A landscape with many peaks, sampled at points; each row gives a point and its height.
From any point a climber steps to the highest of the 2 points nearest to it. It stops when none of these is higher. Distance is the straight distance between rows; heights are no part of it.
J_935: [ 27  20  -6   8  -9  10  -5  20   0  -7   9 -19   4 -22   9   0  17 -11
 -12 -13  -8   0 -14  12 -23   9]  height 265
J_857: [ -1 -21   6   3  -3  12 -19  10  -9   5   8   1  14  17  14 -16   5  10
  12  -7  -3 -17   8   6  16   3]  height 330
J_905: [  3  -2 -21   0  -6  -9   4  -1   1  18   2 -18  10  -9   6 -10   0   8
   0  -5   1 -11   9   1  -7  -8]  height 299
J_158: [ -1 -28  -7   2   1  15 -13  11  -7 -18  11  16   5  10   2  -1  -5   7
  -4 -13 -17 -19  16  29  27  14]  height 266
J_924: [-34 -30  -2  -2 -21 -11  -1  -3   9   3  -8  17  -1  18  11   5  -2   7
 -18  -2   3  -8 -18 -18   9  -7]  height 281
J_406: [-20  15   4 -10 -10 -20  14   1   6   6 -19  -4 -13 -13  12  -3 -10  -7
  -2  11   9  18 -26 -38   2  -7]  height 172
J_799: [ -2 -21  -4   4  -3   0  14  -1  12  10   5  15  13  11  -2  -2 -10  26
 -17   2   5   7  11   1  22  24]  height 520
J_376: [  7  -9  -2  -2  14   1   4   2  21 -12  10   2  -2  -8 -12  19  10  11
 -17 -15  -8   9  17  23   2  19]  height 419
J_163: [  5  13 -10  22   6  -6   5 -39   8  10  -1  -4   6   0 -26   1 -11  12
  12  -5 -10   4  23  10 -31 -15]  height 249
J_727: [-10  17  21   5  -7   5  17   8  -4 -16   2   1  -2  -3   0  -2  10   7
 -14 -18 -35  21 -41   2   3   6]  height 632
J_818: [ 21  -5   5 -20   5   2 -26  25  19  -7   9 -16  12 -12  21   5   2  19
   3 -11   5   4  22  -3  -7  -9]  height 508
J_674: [-10 -12 -11 -20   7  -9 -22   2  -6  -8  -1   4 -18   0   5   8   7 -34
   2  10  15 -20  14   3  -9 -17]  height 438
J_514: [ -8  -5 -10  30  -1  -1  25 -39  20  25  -8  -4   3   6 -19   8  -8  20
  -5   2   8  16  -1 -12  -1   4]  height 208
J_754: [  9  17 -26   3  11  -7  11 -10 -13   0   0   0   1 -13 -13  -7  -3 -15
   7  -4 -17  -9  17  22  -8   4]  height 511
J_798: [ 15   4 -19   9  14  -9   7 -11  15   7   6 -11  -9 -15  -1   1  -3   0
   8  13  16   4  26   7 -21   4]  height 482
J_471: [  2  11  28   0   8   1  12  19   4   0   9   5  -5  -4  20 -14  -2  13
   0  25   3  14 -16 -10  10  21]  height 605
J_400: [-21 -34  -6   3 -21   2 -17   1 -12   8  -2  10  19  27  -4  -6   3  -6
  -4 -19  -5 -27  -4   1  13 -14]  height 332
J_485: [  3   4  22 -13 -11   7   0  22  15 -39  10  12 -12  -7  34  12  -5  11
  -8 -11 -25  -3 -32   2   0   8]  height 716
J_454: [ 10 -10  13  -7  11  18 -21  14   7 -12  10   6  12   6   8   4   4  27
   6  -6  -8   9  20   3  13   3]  height 491
J_463: [ 20  13  25  -9   1   6 -24  10   9 -16  -6  15  10 -11 -12  27  10  12
   2  -5  23  11  12  -6  -5  12]  height 541
J_814: [ 11  10  -1  -9  11   5 -21  11 -11 -27  -3   7 -14  -8  -9  13  13 -37
  -1  -7   1 -11   8  26 -15   3]  height 668
J_253: [ 15  18  20   7 -20   2 -24  13   1   0  -6 -32   9 -17   1   6  17   3
   5  -9  19  -5 -17  -8 -24  -5]  height 606
J_424: [ -7  -4  -8  13  -5  -2  24   7  -8  -2 -11   7 -23  -4  11 -17 -22 -10
  11  27  13   7 -15 -20  29  20]  height 418
J_44: [-18 -19  -9  -6 -26  -9  -3  14 -15   0   0   2 -13   5  24 -20  -5 -13
  -7   7 -16 -27 -24   6   7  -3]  height 379
J_538: [  7 -23 -11  26   5  10  -4  -8   8  17  10   7  16  19   0  -7  -2   7
  13   3  22 -25  20  16  -5   7]  height 199
J_488: [ 14  15 -11   1   6  -4   1 -16   4   5   5   3  21   1 -17   4   0  20
  14 -17 -13   0  37  12 -24 -13]  height 269
J_882: [ 11  11 -20  23   1   2  40  -9 -16  21  -2  -2   6  -8 -15 -18 -14   0
   8  -4 -18   8   0   3  10  15]  height 81
J_832: [-15   9 -15  10  -1  -7  22 -28 -22   2 -26   6 -13   4 -26   6 -10 -36
  -1   0  -6   5  -7  -9  18  -3]  height 431
J_91: [  2  -9   9 -15   4 -10  -7   4  22   5   0  -2   1  -4   8  11   3  13
  -3   9  17   8  10 -12  -4  -4]  height 531
J_519: [-10  -8  -2  12   7  12   5  -3   8 -17   0  -5 -34  -7   0   3  -3 -26
  -2  18  14   2 -16   4  19  18]  height 374
J_319: [-27 -31 -10  -6 -12 -11   5  -3  22   2   5 -15  -1   6   7  15   5  22
 -34 -19  -1   5  -4   1   2  -1]  height 256
J_630: [  9  17  -1 -18   2  -7   5  15   5 -17  -4   7  -1 -19   7   5   6 -16
 -17 -10 -13  11 -15  -1 -15   2]  height 225
J_55: [-16 -33  -7   8 -17  -4  -6  -2  -4  16  -7  23  -5  22   6  -1  -7 -19
  -5  22  23 -15  -1 -23  10  -1]  height 283
J_977: [  7  13  11  20  15   6   6  -1  -7  10   0 -17 -14   5   2 -15   7 -13
  22  30  24   5  -7  -4  -3  17]  height 698
J_678: [  7  -3  13  15   4  11  -5  14   0  -6  19 -20   0   5   8  -7  10   1
  -5 -13 -14  -6 -16  26   7  11]  height 559
J_703: [ 17  23 -10   2  11   3   2   4 -26   2   7  -6   8   1 -13 -19  10 -12
  16  -9 -20 -12  10  28 -11   0]  height 537
J_745: [ -2  -7  -6  23  10  12  11 -24  -8   8  -8  10 -11  11 -28   8   0 -18
   6   3   8   3   9  15  13  20]  height 230
J_370: [  8  29  29  -1  -4   3  -3 -14  -8   0 -13   6  14   4 -36  16  12   6
   2 -17  -2  16  -5  -9 -11 -14]  height 495
J_991: [ 16  21 -33 -12   6 -17  15 -14   7   1   0  11  11 -22 -10   7  -9   4
  -5  -9 -26   2  41  13 -15   0]  height 502
J_645: [ -6   9  12 -12  -6   2  14  18   2 -28   3  16  -4  -6  16   3   1   9
 -18 -18 -39   8 -37  11   7  -3]  height 667
J_994: [ -3  -6 -16   9  12   0  -5 -16  10  -7  -5 -15 -33 -13  -1  15   0 -35
   6  14  20  -3  -1  10  -3  14]  height 397
J_297: [  2  11   8  15  11  11  -7   3 -23   5  -1 -16 -11  11  -3 -23   8 -21
  25  26  14 -13  -8   9  -3   2]  height 719
J_649: [-13 -25  -2   3  10   4   7  -2  21 -18   6   2 -11  -1  -1  19   0   8
 -27  -2   0  11  -1  12  10  27]  height 390
J_381: [  8  13  17 -12  -2  -4 -16  15  14  -3   1 -10   1 -16  11  11   6   4
  -1   7  23  10   5 -14 -19  -2]  height 555
J_800: [ 28  33  -3 -16  20  -5  12   7   2  -3   4  12   8 -19 -13   5  -1   1
   4   5   1  12  30   4 -13   6]  height 615
J_558: [  7 -18 -23  42   0  13   6 -26   3  23  -2   5   6  15  -6  -8 -12  -7
  15   9  29 -16   4  10  -3  12]  height 211
J_28: [ 11  12  -8  23  -2   7  18 -10 -15  26   4 -16   9  -2  -8 -25   4   8
  14  -3 -11   2 -10   6  -3   4]  height 89
J_388: [ -3  16 -20  23   8   0  15 -37 -19   1 -21   0 -19   6 -26   9 -12 -24
  15   3   7   0   0  -6  12   2]  height 443
J_33: [ -3   9 -19   5  -2 -11  -1 -28   2  -1 -17 -21 -17  -8 -14  17  -1 -35
  -2  -6   0  -1   4  -2 -14 -20]  height 385
J_532: [  9  18 -14  -8   1  -8  29  -4 -10  10   0   5   7 -15 -10 -19  -7   4
   0   1 -18  13  -5   2  12   6]  height 74
J_852: [ 26  27  17   6  18   8   8  13  -8   0   3  -3  -2  -6   0 -14   3  -5
  18  24  16  13   1   2  -6  19]  height 672
J_242: [  0   6 -10  10   7   4   0  -6 -26   1  -9 -22 -16   1  -2 -17   8 -39
  19   7   6 -15 -11  14 -10  -2]  height 744
J_691: [-11   0  16 -25  -8 -11  -4  15 -21  -1  -8   5  12  11  17 -19  -1   6
  11  -5 -15  -4 -18 -18   8 -29]  height 317
J_53: [-10  13  15  14  -7  11  10   5 -13  -5  12  -9   6   7   0 -22   5   8
  -8 -12 -34  10 -40   8  14   6]  height 607
J_139: [-10  15   9 -17  -6  -8   5   7   4 -10 -16  -4 -26 -13  12   4  -9 -23
   2  20  15  16 -25 -32 -10  -5]  height 181
J_670: [ -8 -18  -1  17  19  14   3 -13  -6  -2  11  22  -3  13 -27   2   6  -1
  -1   2   1  -4  17  30  20  27]  height 242
J_264: [-14 -26  10   2   2  12 -19   5  -3  -8  11  11   1  17  14  -6  -3  15
   0  11  11 -13   0  -1  17   5]  height 340
J_996: [ 27  22 -15  -3   8 -14   4  -8  -9   8   3 -16  13 -18   5 -13  -1  -3
  17   5  -8 -14  21   8 -31 -23]  height 120
J_216: [-13 -25 -20   3 -10  -6  14 -15  26  12   3 -24   1  -6   6   9   0  19
 -29 -15  -7   8   2   2   2  15]  height 241
J_267: [  2  11  19  20   2   9   0   6 -13   3  17 -17   6   7  -6 -13  14   5
   5 -14 -21   3 -26  14   5   5]  height 585
J_338: [ -6  -5  -6  -1   8  -7 -11  -8   1  -6  -8  -6 -28  -3  -1  10   4 -35
  13  24  28  -6  11  -2 -10  -4]  height 417
J_268: [ 23  33 -10  -5   2   0  30  10  -4   7   2 -12  11 -17  -3 -19   5   4
   1  -4 -23  21  -6  -4  -6  -2]  height 65
J_955: [-16 -25 -12 -18 -15 -13 -15  11 -16  -2  -4   6  -4   8  11  -8   4 -16
   3   6  -1 -24  -9  -4   8 -18]  height 363
J_647: [  4  -9 -22  32  -2  12  13 -38  -8  21 -10  15   1  16 -25   0 -17 -17
  14   6  14  -7   4   4   7  16]  height 219
J_86: [  4  -2 -30  14  -7  -9  10 -35   0  15 -13 -13  -5  -8 -14   5 -11 -17
  -1  -6  -7 -11  11   4 -12 -17]  height 360
J_292: [ 13  14 -16  19   1   1  15 -10 -10  21   9 -30  11  -2   1 -28  -1   6
  22  -2  -1  -5  -4   9 -21 -15]  height 96
J_14: [  5   0 -30 -15   1 -16  17 -11  15   7  -4   6   8 -22  -7  13 -13   6
 -23  -5 -13   1  31   4  -3   1]  height 468
J_734: [-11   6   0  -7 -10 -13  -7 -17   0   8 -16 -11 -12  -4  -3  10   1 -25
  -6   3   8  -1  -3  -9 -15 -18]  height 364
J_360: [ 19   4 -18   5  13  -2  17   3   5   8   6   0  -4 -18  11  -9 -13  -2
   9  26  19   2  22   1   0  18]  height 457
J_870: [ -4  -4 -24  28 -12  -4   0 -37  -4  27 -11  -6   9  15 -15  -4 -11  -7
   4 -10  -1 -18   7   1 -18 -20]  height 338
J_175: [ 11   0   5 -27  15   1  -2  10   8 -24   3  22   5 -12  -1  19   3  10
  -6  -7   0   9  20   2   9   4]  height 592
J_176: [  0 -37  -4  11   1   1   7   7  11   0  12  22   6   8   6   9 -14  22
 -21  14  19   2  20   2  23  33]  height 504
J_599: [ -3   6  18   6   5   2   0  -1  -9  22   4   6   7  19   8 -19   4   5
  24  25  24   0  -3 -19   5  -3]  height 133
J_281: [  0  11  16  21   0   4  14  -2   8  25   9 -28   7   4   3 -14   9  24
   5   4   3  19 -23 -13  -9   8]  height 490
J_350: [ 14  26 -18   1   0 -15   3 -25 -14  11 -15  -5   2  -6  -7  -4  -6 -16
  19  14  -3  -8  23  -3 -23 -18]  height 135
J_934: [  7 -11 -13   9   0   0   7  -4  32   3  14 -31   3  -4  -3  13   6  25
 -18 -18  -3   9   7  12 -15   6]  height 220
J_92: [ 26  19  21 -10  21   9  -9  31  -8 -20  12  16   5 -13   4  -1   3   6
   9  12   2   7  10   8   5  22]  height 618
J_215: [-12 -13  27  13   7   7  -6  12  20  -8  12   0 -17   7  19   4   0  19
  -3  22  19  11  -2 -10   6  21]  height 563
J_317: [-18   3  -2  16  -1   3   7 -27  -6  10 -10  -4  -1  17 -34   8  15  -7
  -8 -29 -21   1  -9  17   1  -9]  height 395
J_323: [-17 -27  14  -1   1  16 -20   8  13 -27  20  14 -17  20  13  12  -4  14
  -6  15  10 -11   2   4  18   8]  height 351
J_66: [ 30  33   1 -12  11   4  -9  10 -20   0   6   6  20  -4 -10 -13   9   0
  28 -14 -14  -4  20  10 -14  -8]  height 562
J_742: [ -9   1  22  -9  -7  -3  11  18   3  -8  13   1   9  -3  21 -11  -3  27
  -5  -3 -24   9 -27  -8  14   4]  height 651
J_124: [-29 -31   0 -16 -14  -9   1  -1  15 -10   1   5  -1   9   6  15  -3  27
 -24 -16 -14   3 -11 -10  13  -5]  height 268
J_539: [-24 -18 -15 -29 -15 -18  -5   0 -17 -14  -9  20  -8   0  -1   3  -3 -26
  -7   8  -4 -18  -4  -4   5 -21]  height 352
J_310: [ 13  16  -5  -4  -4  -7  23  14   9  15   8 -22  10 -18  12 -13   0  13
   1   3  -7  17  -6 -10  -8   1]  height 57
J_642: [ 30  34   6 -21  14   2 -11  12 -12 -13   1  19  20  -9  -8   4   6   1
  15 -12  -6  11  28   2  -6   1]  height 586
J_944: [-18 -11  12   9   4   0  11   7  15   3   5   5 -16   1  22 -13  -5  11
   2  30  13  13 -12 -18   7  25]  height 583
J_705: [-20 -12  -5  -6 -17 -14   3 -16   1  30 -12   7  13  10   3  -4  -4   8
  -7   6   9  -6   1 -28   3 -14]  height 334
J_484: [ 19 -16   2 -11   6  21 -23  15  12 -13   7  -9  17   3   5   5   1  23
  -4 -28 -20   7  23  12   9  -1]  height 473
J_733: [ 12  24  11  19 -13   5  -2   1   3  11  -7 -36  -3 -10  -9   3   6  -8
   5   0  13   2 -20  -8 -30  -6]  height 573
J_157: [ 12  13   9  16   1   4  -4   1   3   5   2 -21   0  -7 -15  10   8  -4
   8   1  17  -1   0  10 -21  -1]  height 543
J_579: [  7   7   0   4   4  -3   0 -10  -4  20   0  -4  14   4 -11  -5   1  18
  13  -6   2  -2  17  -2 -11 -18]  height 286
J_766: [-14   7   4  -7  -9 -17   3 -17  -4  25 -15 -14   6   0   4  -2   0   2
  -1  -1   2   1  -1 -21  -9 -27]  height 346
J_605: [  5 -10 -16  -7  15   8 -14   1   7 -10  11  -1  11  -4  -9   5   4  16
  -1 -24 -16  -4  26  24   7   5]  height 449
J_31: [  3  16  24   2  -4   5  11  23   6  -5  14 -10   3 -12  21 -20   0  22
  -1  10 -16  15 -25 -10   2  10]  height 628
J_8: [  1   8  -4  -1   8   2  -7  -3 -18 -12  -8  -5 -19  -8 -10   0   6 -48
   5   4   1 -10  -8  21  -7   2]  height 712
J_791: [  2 -11  -5 -28  15   4 -15  19   2 -33   4  30  -9  -3  -4  18   0  -3
 -10  -7  -8  -1  22  17  12   8]  height 582
J_603: [ -5   5   4  18  -1   4  14  -3 -12  24  -2  -5   3  11   7 -26  -3   4
  17  17   8   3 -11 -10  17  12]  height 127
J_949: [ -1   8  11  -7   2  -5 -12  -4  16 -11  -8   1  -6  -7 -19  31   9   0
 -13 -11  10  10   6  -2 -18  -1]  height 183
J_689: [ -4   2   1 -16   3  -6  -3  20  13 -19  -2   0 -27 -18  21   8  -6 -24
  -4  20  18   4 -17 -17  -9  -1]  height 193
J_644: [ -9  -7  21  -7  -4   7 -12   6   4 -21   8  -2   5   7  -2  11   6  16
 -15 -29 -24   8 -13   4  14  -7]  height 647
J_510: [-10 -16 -11  11 -10  -3   1 -23   5  18  -9   5   5  13  -5   7  -4  -2
  -7   5  14  -5  10  -8   0  -4]  height 322
J_248: [  9  11  31  20  -3   8  -1  14  12   6  12 -28  -5  -5  10  -1   9  16
   0  12  14  12 -20 -11 -13  19]  height 514
J_919: [  3  -6   5  -5   1   7 -13  19 -12 -21   6  -4  -3   2  13 -11   3   1
   1 -17 -28 -10 -10  21  13  -3]  height 590
J_570: [-15 -11   3  29 -13   7   7  -9 -15  32  -1   2  21  32  -5 -23   3   9
   3  -4  -3 -11 -18  -1  18   4]  height 116
J_150: [ 11  24  22 -10 -12  -3 -19  20   2   1   2 -18  11 -13  18   2  11   6
   6  -1  12   1 -13 -22 -21 -14]  height 579
J_696: [-16   7  -8   7  -1  -3   5 -30  -5   3 -22  -3 -12   6 -34  12   4 -24
  -6 -16 -13   9  -9   7   1  -8]  height 413
J_69: [ 11   0  19  -5  13  19 -18  21 -12 -37  16  19  -4  -2  13  -7  -3  -4
  -1 -10 -29  -6  -9  27  18   5]  height 564
J_988: [-36 -18  10   6  -7   4  -5  -6 -12  -1  -3  18 -15  25  -5   0   1  -6
  -2  10  10  -1 -19  -9  18  -3]  height 298
J_879: [-13  11   1  -3  -9 -10  23 -15   5  19 -15   1  -2  -4   4  -5 -13   3
   1  17   9  15  -6 -43  11  -8]  height 164
J_747: [  9   2 -16 -25   6 -12  13  18   0   0   7  15  12 -18  13  -5  -6  11
  -3   5  -3   5  24  -2   5   3]  height 560
J_60: [ 24  32  -4   0  -1   4   4  15 -18  -3  -1 -15   8 -12   2  -6  19 -16
  -5 -12 -18   4 -22  10 -24  -5]  height 285
J_622: [-21 -28  21  -6  -7  33 -25  -4  10 -21  11  17  -1  30  10   9  -4  20
  -4  -8 -15  -2   0  -1  28  -9]  height 291
J_776: [-17 -16 -11  10   1  -6   2 -26  25  14  -8  -9  -9   7  -6  14  -1   0
  -8   6  25   5   0 -13  -2   0]  height 309
J_974: [-28 -25  -3  -2 -15   1 -13  -1  -8   7   3  -3   5  20   4  -7   6   6
 -13 -23 -14 -11 -16   6  14 -14]  height 342
J_198: [ -1  -9   0  21  -3   5  12 -12 -15  28  -4  11  16  24  -9 -19   0  -1
  11  13  13  -9   0   0  10  10]  height 122
J_289: [-11   2  -4  -7   0  -4  14  13 -10   0  -7   3  -9 -17  18 -25 -14 -16
   4  22   2   2 -18  -9  13   4]  height 406
J_823: [  8  -8 -12  -8   4  -5  16   9   2   2  -4  20  -8 -10   8  -3 -21  -7
  -1  30  22   3  24 -12  18  21]  height 441
J_441: [ 24  17  -5   6   7   2   2  -5  16  -2   8 -11   0 -18 -15  12  -1  -3
   6  -3  11   4  15  11 -28   5]  height 512
J_383: [  3   7   7 -23  -1  -7  -4  22   8 -27  -4  10 -14 -19  16  12   4  -7
 -15   2   4   2 -20  -2 -10  -2]  height 209
J_797: [  9  23 -33  28   3  -9  19 -38 -14  -2 -17  -6 -14  -5 -22   4 -19 -26
  14  -3 -10  -7  10   1   4  -1]  height 458
J_876: [-18 -20 -11   3 -15 -10  -1  -6  -2  13  -1  -7   4   8  -3   0   2  -6
 -20 -32 -18 -15  -7  16   7  -7]  height 358
J_707: [  3  -5  -3   6   1   2  19   8 -15   5  -5  25 -12  -3   5 -15 -22 -16
  10  35  22   1   0 -14  26  29]  height 428
J_277: [-21 -15   3   1   2   0  -5 -17  -3  11  -1  13   0  19 -14   6  11  -2
   1   3   9  -2   4  -9   6  -7]  height 311
J_586: [-17 -15  18 -15  -9   5 -22  11 -15  -2  -2  14  13  20  11 -13  -1  13
  14   0 -14  -5 -14 -19  25 -24]  height 308
J_553: [ -3   7  -8  22   7  -3  11 -43   6  20 -15   1  -4   7 -22  11 -11   1
  13  11  14   7   5 -15  -3  -9]  height 218
J_299: [-36 -28   0   0 -22  -3  -7  -2  -4   4  -6  26  -8  24   3   1  -8  -6
  -5  16  11 -14 -18 -26   9 -12]  height 292
J_113: [ 11  -2  20 -13  -6   7 -28  24  23  -7   3 -17   7 -11  18  14   2  27
  -6 -10  16   8   1 -16 -13  -1]  height 530
J_873: [ 10   2  12   0  18   5 -16  -9  13   5   0   7   1  16 -13  10  13   9
  15   8  30   4  27   2  -9  -2]  height 155
J_444: [ -4  15   1  27   5  -1   2 -44   7  14 -11  -7  -6   4 -26  14 -16   5
  14   4   8  12  10  -7 -31 -23]  height 232
J_921: [ 12   5  15 -16  -2  25 -21  13  -1 -13 -11  10  21   7 -10  10  -2  18
   3 -30 -28  19   6   2  13 -17]  height 591
J_634: [-18   0  -1 -36 -11 -17   1   0 -20 -10 -11  17  -4   1  -5   2  -2 -11
  -1  -6  -9 -10  -9  -9   3 -33]  height 339
J_414: [-13  -5  -3  -1 -15  -9  16   2   6  21  -4  -8   7   2   8 -13  -3  19
 -10  -4 -11   8 -17 -15  12   5]  height 459
J_815: [-20 -33  -3   1  -2   4  -1   6  15 -19  11  11 -22   4  15   9  -6  11
 -23  11   3  -7  -1  14  16  19]  height 368
J_784: [-12 -38 -13   5 -31  -9   1  18 -12   1   0  18 -12  21  21  -4 -18 -21
 -15   0  -8 -28 -20   5  10  -1]  height 362
J_515: [ 14  23  -1 -12   9 -14   3  -7  -7  13 -12  -5  -2  -7  -4  -1  -6 -14
  16  17  15  -3  15 -10 -17 -12]  height 145
J_110: [ -7  -7  11 -19  -6  -5   5  24  19 -25   9   7  -4  -6  36  -5  -5  31
  -9  -3 -25   0 -21  -6   8   3]  height 677
J_11: [  4 -18 -34  -9  -2 -10  22  -2  12  -2  -3  11  -7 -19  -3  10 -18  -4
 -22   0  -4   3  23   6  15  22]  height 439
J_52: [-11 -39   0   1  -3  21 -20   4   3 -18  11  13   7  22  11  12  -8  21
 -16 -15 -15 -13   9  14  30   6]  height 279
J_178: [ 14  13  18 -14  15   3  -2   7  14 -17   7  18   4  -8 -19  22   6   9
  -3   3  16  15  25   2  -1   9]  height 566
J_825: [  1 -23   8  -8   7   9 -21   8  22  -1   8  -2   8  12   9  13   9  26
  -6   0  14   0  20  -4   1  -1]  height 510
J_399: [-10  14   4 -25  -5 -17   5   6 -24   5 -13   1   4  -1   4 -17   1 -14
   0   5  -6  -2 -16 -19   3 -28]  height 327
J_138: [-18   9  19   9 -10  -2  16  -3   4  18  -4 -16  -2   7   5 -16   5  15
   2   4  -4  16 -33 -23   4   4]  height 475
J_452: [-11  -6  -9  -6  -4  -7   8  11 -18 -11   0   9 -16  -3  18 -19  -9 -20
   2  16 -10 -14 -25   6  12   3]  height 393
J_809: [ -3  -8  -1 -28  -4 -15 -22   8   7  -8  -4  -8  -9  -7  11  14   3 -15
  -3  -3  13 -13   8  -4 -16 -27]  height 460
J_840: [  8 -10   3 -17   9   5 -28  17   4 -38   5   6  -9  -5   1  24   9 -16
 -12 -14  -2  -5  10  28  -5   9]  height 621
J_148: [ -4 -19   4  -2  18  14  -8   1 -10 -17  13  29  -5  14 -12   5   5  -2
  -1   3  -2  -8  20  20  27  16]  height 253
J_903: [  5  22   4  -5   4  -5  17 -15  -2  14 -11  -2   0  -9  -5   1  -3  -4
  12  16   9  17   0 -22  -1  -5]  height 156
J_918: [  5   2  12   1   9   3 -17 -11  15  -5  -3   2  -4   2 -23  31  11  -5
   1   4  26   2  20   6 -23  -2]  height 168
J_913: [  8   8  -7  -3   4  -1   4  11   3  -4   4 -19  -7 -21   8   4   6 -18
 -11  -7  -2   2  -8  11 -12  -1]  height 244
J_88: [-30 -25  17 -12 -15  12 -27   3  -5 -14  -3  15  -1  28  11   7   1  15
   4  -9 -15  -2 -13 -18  21 -22]  height 300
J_968: [ 28  29   8 -10  16   2  13  18  -3  -3  10   5  10 -16   5  -8   3   7
   3  11   0  18   8  -2  -5  16]  height 646
J_877: [-18 -40 -17  -4 -11  -7 -14   6  12   3  -1  15 -11  13  18  11  -7 -11
 -13  20  26 -13   3 -14   6   7]  height 282
J_524: [ 11  28  28  -3  -8   9 -16  -2  -8  -8 -12   7  13  -8 -29  25  11   5
   4  -6  18  11   0  -8 -12   1]  height 515
J_458: [  4  29  11  -2  -5  -2   2 -13  -7   4 -11  -5  11   1 -34  12  12   3
  -5 -33 -22   7  -8   3 -16 -21]  height 472
J_261: [ 19  33 -34  18  10  -3  20 -22  -6  -7  -3  -6 -13 -19 -18  -1  -7 -29
  14  -2 -15   2  14  14 -12   8]  height 484
J_987: [  4 -19  -9   7  -5   5 -10   9  -1  16   6 -22  15   7  16 -16   7  12
   1 -12   3 -23   2  12  -3  -9]  height 315
J_438: [  6   2  15  -9  11  -6  -7   6  -5  17   7   5  13  12  11  -9   7  18
  20  14  25   3  18 -18   1  -6]  height 139
J_392: [  7  20  -8  -5  -1  -5   4   7 -16   6   2 -22   9  -9   3 -23  10 -16
   2 -18 -21  -6 -19   9 -18 -18]  height 301
J_530: [-19 -10  -2   5  -4   2   0 -10 -11  -1  -4  -9   0  10 -20   0  15 -13
 -15 -34 -26  -7 -13  24   2  -9]  height 377
J_434: [  8   1   9   7  -1   3  -7  -3  27  -3   6 -15   6  -8 -15  28   9  18
 -17 -17  11  11   5   4 -19   3]  height 200
J_363: [ -2   4  25  -9  -7  22 -23   5   1  -8  -8 -10  16  11  -3   4   6  20
   2 -38 -29   8 -16   1  11 -20]  height 617
J_643: [ 21  13 -26 -20   7 -14   9   3  -6   9   2  14  19 -18  -2  -7 -10   6
   2   1 -10 -10  42   6  -2  -2]  height 535
J_58: [ 21  17  25  -8  16  14  -8  30 -18 -36  16  21  -1  -6  16  -7   2  -6
   9  10  -9  -6  -8  13   7  14]  height 593
J_87: [-12 -37 -13   8 -21  -6   4   3 -16  17  -4  14   8  23   1  -6 -17 -12
 -19  -8  -8 -21  -1   6  10   1]  height 345
J_24: [  5  24   8 -12  -7 -10   4   3 -20   6 -13 -13   6  -5   5 -18   9 -15
   6  -1 -11  -4 -26 -14 -14 -20]  height 316
J_244: [  7   0  38  12   3  13 -22  21  13  -6  13  -5  -4   2  18   0   7  15
   5  15  20   7  -4  -8  -6  17]  height 540
J_305: [  0 -12 -10 -14   3  -8  18  11  13   1   6  14   7 -10   8  -1  -8  23
 -16   7  -2  12   9   1  20  16]  height 538
J_688: [-10  -7   5  -7   5  -2  -3  10   0 -18   7   3   1  -1   7   1   2   2
  -9  -8 -11   0  -2   7  15   2]  height 616
J_197: [ 10  -9 -10 -24   7  -7 -16  19  12 -13   6  -8   3 -16  18   5  10   0
  -4  -6   8  -8  17   8 -11 -12]  height 486
J_288: [ 24  30 -14  12  -2  -5   8  -2  -6  15   5 -33   6 -12  -4 -14   1 -10
  17   0  -8  -7   3  12 -32 -18]  height 107
J_352: [ 15  16  11  -5  17   1 -14  -2  -1   7   4   7  14   5  -2   1   3  13
  30  10  27   0  27  -8 -21  -9]  height 146
J_269: [-22 -27  -9   6  -6  -3   2  -7  25  12  -3   4  -9   5  12   8  -3   2
  -9  18  32   4   0 -24  10   9]  height 296

Two climbers start at each pair of points below. Name the first point that both come to, or write none.
J_406, J_424 -> none
J_538, J_579 -> none
J_138, J_903 -> none

Call two points neighbours if one is among the 2 nearest of the other. Go from one point of each pair to the other, from neighbour to neighbour, staying as high as possible. Name the lowest point that can't be avoided.
J_242, J_253 -> J_484
J_242, J_644 -> J_69
J_242, J_175 -> J_791
J_485, J_644 -> J_678

For each start below, name every point that the climber comes to, in order.
J_754 -> J_703 > J_66 > J_642 > J_800 > J_968 > J_852 > J_977 > J_297 > J_242
J_974 -> J_876 > J_530 > J_317 > J_696 > J_832 > J_388 > J_797 > J_261 > J_754 > J_703 > J_66 > J_642 > J_800 > J_968 > J_852 > J_977 > J_297 > J_242
J_987 -> J_857 > J_264 > J_323 > J_815 > J_649 > J_376 > J_605 > J_484 > J_454 > J_825 > J_91 > J_381 > J_150 > J_253
J_87 -> J_784 > J_44 > J_452 > J_289 > J_424 > J_707 > J_823 > J_360 > J_798 > J_441 > J_157 > J_733 > J_253
J_539 -> J_955 > J_44 > J_452 > J_289 > J_424 > J_707 > J_823 > J_360 > J_798 > J_441 > J_157 > J_733 > J_253
